Points on a hilly landscape, in no order, each with its height.
From any point a ball rolls to the lowest of the 3 points nearest to it. It stops when none of these is lower. Distance is the straight distance between rows; heights are no part of it.
K_321 height 4.65: 38; 30; 59; -48; -22; -27; -12; -2; 11; -2
K_269 height 5.59: 12; -6; -45; 37; 4; 36; 7; 17; -6; 1
K_541 height 0.79: -54; -20; -84; 34; 25; 30; 35; 1; -43; 30
K_291 height 4.29: -72; 2; -57; 41; 31; -7; 20; -25; -39; 14
K_141 height 8.17: 1; 18; -17; 36; 11; -7; 5; 6; -2; -10
K_752 height 1.77: 32; -12; 34; -28; -16; 27; -22; 7; 19; -6
K_52 height 4.81: 22; -36; 83; -79; -35; -9; -25; -3; 13; 24
K_649 height 3.59: 30; 53; 43; -35; -13; -60; 9; 2; 5; -13
K_830 height 5.26: 33; 10; 68; -57; -23; -11; -21; 0; 13; -1
K_389 height 1.74: -35; -19; -84; 40; 20; 37; 31; 4; -36; 25
K_10 height 0.71: 18; -66; 50; -42; -23; 48; -34; 8; 33; 12
K_493 height 3.34: 27; 32; 31; -8; -5; -22; -1; 5; 6; -20
K_585 height 1.16: -27; 49; 22; 13; 14; -96; 29; -7; -1; -22
K_151 height 1.41: 14; 33; 12; 15; 1; -21; 3; 13; 6; -15
K_741 height 1.64: -78; 2; -55; 34; 36; -25; 17; -39; -36; 9
K_943 height 3.23: 16; 44; 32; -11; -4; -48; 7; 7; 6; -17
K_465 height 3.04: 26; -21; 60; -54; -23; 16; -25; 3; 19; 2
K_775 height 7.53: 31; -62; 13; -22; -20; 71; -31; 9; 31; 2
K_654 height 2.40: -43; 42; 8; 23; 19; -91; 26; -14; -2; -24
K_135 height 2.61: 23; -47; 63; -57; -26; 24; -28; 4; 26; 15
K_908 height 8.58: 32; -71; -12; -14; -17; 88; -32; 5; 34; 3
K_894 height 2.23: 31; 14; 36; -24; -12; 4; -14; 11; 17; -13
K_440 height 5.68: -31; 12; -39; 48; 18; -7; 18; -3; -21; 5
K_318 height 3.90: 9; 38; 18; 8; 3; -40; 12; 6; 5; -18
K_510 height 7.83: -6; 38; 5; 26; 16; -46; 17; 1; 3; -17
K_187 height 2.87: 13; 52; 30; -6; -1; -72; 16; 6; 8; -21
K_872 height 2.24: -4; 62; 33; -9; -1; -104; 29; -3; 2; -22
K_214 height 5.65: 28; -13; -22; 17; -4; 50; -11; 10; 8; -1
K_371 height 5.04: 35; -9; 8; -8; -9; 41; -24; 7; 20; -8
K_797 height 5.16: 19; -53; 83; -78; -37; -3; -26; 0; 17; 33
K_211 height 6.30: 33; -26; -36; 15; -5; 65; -15; 11; 10; 0
K_542 height 5.48: 29; -46; 24; -23; -15; 57; -37; 3; 29; -2
K_438 height 1.03: -87; 0; -65; 26; 34; -13; 16; -35; -47; 13
K_672 height 3.11: -20; 46; 16; 21; 12; -76; 25; 1; -1; -21
K_409 height 6.67: 33; -43; -41; 3; -9; 83; -17; 11; 20; 2
K_622 height 3.56: -83; -15; -80; 15; 35; 19; 30; -26; -54; 28
K_610 height 6.02: -48; 24; -16; 38; 25; -57; 22; -15; -14; -12
K_296 height 6.88: 34; 10; 72; -73; -34; -32; -18; -5; 10; 8
K_784 height 3.91: 33; 41; 50; -44; -21; -47; -3; 4; 9; -14
K_763 height 3.67: -55; 14; -33; 42; 27; -39; 16; -19; -22; -3
K_357 height 6.65: 26; -30; -59; 24; 0; 75; 1; 17; -2; 9
K_896 height 2.34: 31; -31; 42; -31; -17; 38; -27; 3; 24; 1
K_278 height 5.76: 2; -19; -68; 36; 5; 53; 20; 19; -21; 13
K_501 height 3.74: -27; -8; -69; 44; 17; 25; 23; 6; -28; 19
K_789 height 4.63: 30; -5; -5; 8; -1; 38; -15; 10; 14; -10
K_326 height 7.13: -30; 22; -22; 42; 21; -33; 12; -1; -10; -5
K_320 height 4.23: -66; -11; -73; 35; 28; 13; 28; -12; -44; 25
K_421 height 4.05: 29; -16; 75; -68; -31; -10; -26; -5; 15; 13
K_314 height 5.09: -10; -1; -52; 43; 14; 25; 11; 6; -16; 6
K_185 height 5.01: 26; -20; 87; -85; -42; -24; -22; -8; 9; 27
K_6 height 3.86: 26; 10; 7; 5; -5; 20; -13; 12; 11; -12
K_667 height 3.47: 21; 16; 8; 12; 1; 6; -3; 14; 6; -15
K_139 height 3.95: 32; -24; 22; -21; -12; 46; -28; 6; 24; -6
K_62 height 6.87: 33; -49; -64; 9; -7; 100; -7; 15; 8; 11
K_274 height 2.56: -71; 11; -39; 37; 32; -48; 16; -35; -27; 1
K_266 height 4.83: -49; 9; -40; 45; 22; -23; 19; -14; -20; 8
K_926 height 5.06: -30; 41; 4; 26; 19; -68; 20; -11; -6; -21
K_569 height 5.97: 17; 4; -19; 25; 2; 30; -3; 14; 4; -8

Two balls start at each pair of points below. Name the first point that both come to, or write -.
K_908 and K_465 => K_896
K_269 and K_357 => -
K_211 and K_569 => K_789
K_510 and K_926 => K_585

Where does a ball stop that starts at each point below?
K_278 => K_541
K_139 => K_752
K_6 => K_151
K_326 => K_438
K_440 => K_438
K_409 => K_151
K_62 => K_151

Call two points neighbours if one is among the 3 nearest of the other. Go from one point of each pair to the other, from neighbour to neighbour, staying as low as possible. Name the highest point that can't be avoided.
K_541 and K_421 => K_569
K_10 and K_752 => K_896
K_10 and K_585 => K_493
K_541 and K_438 => K_622
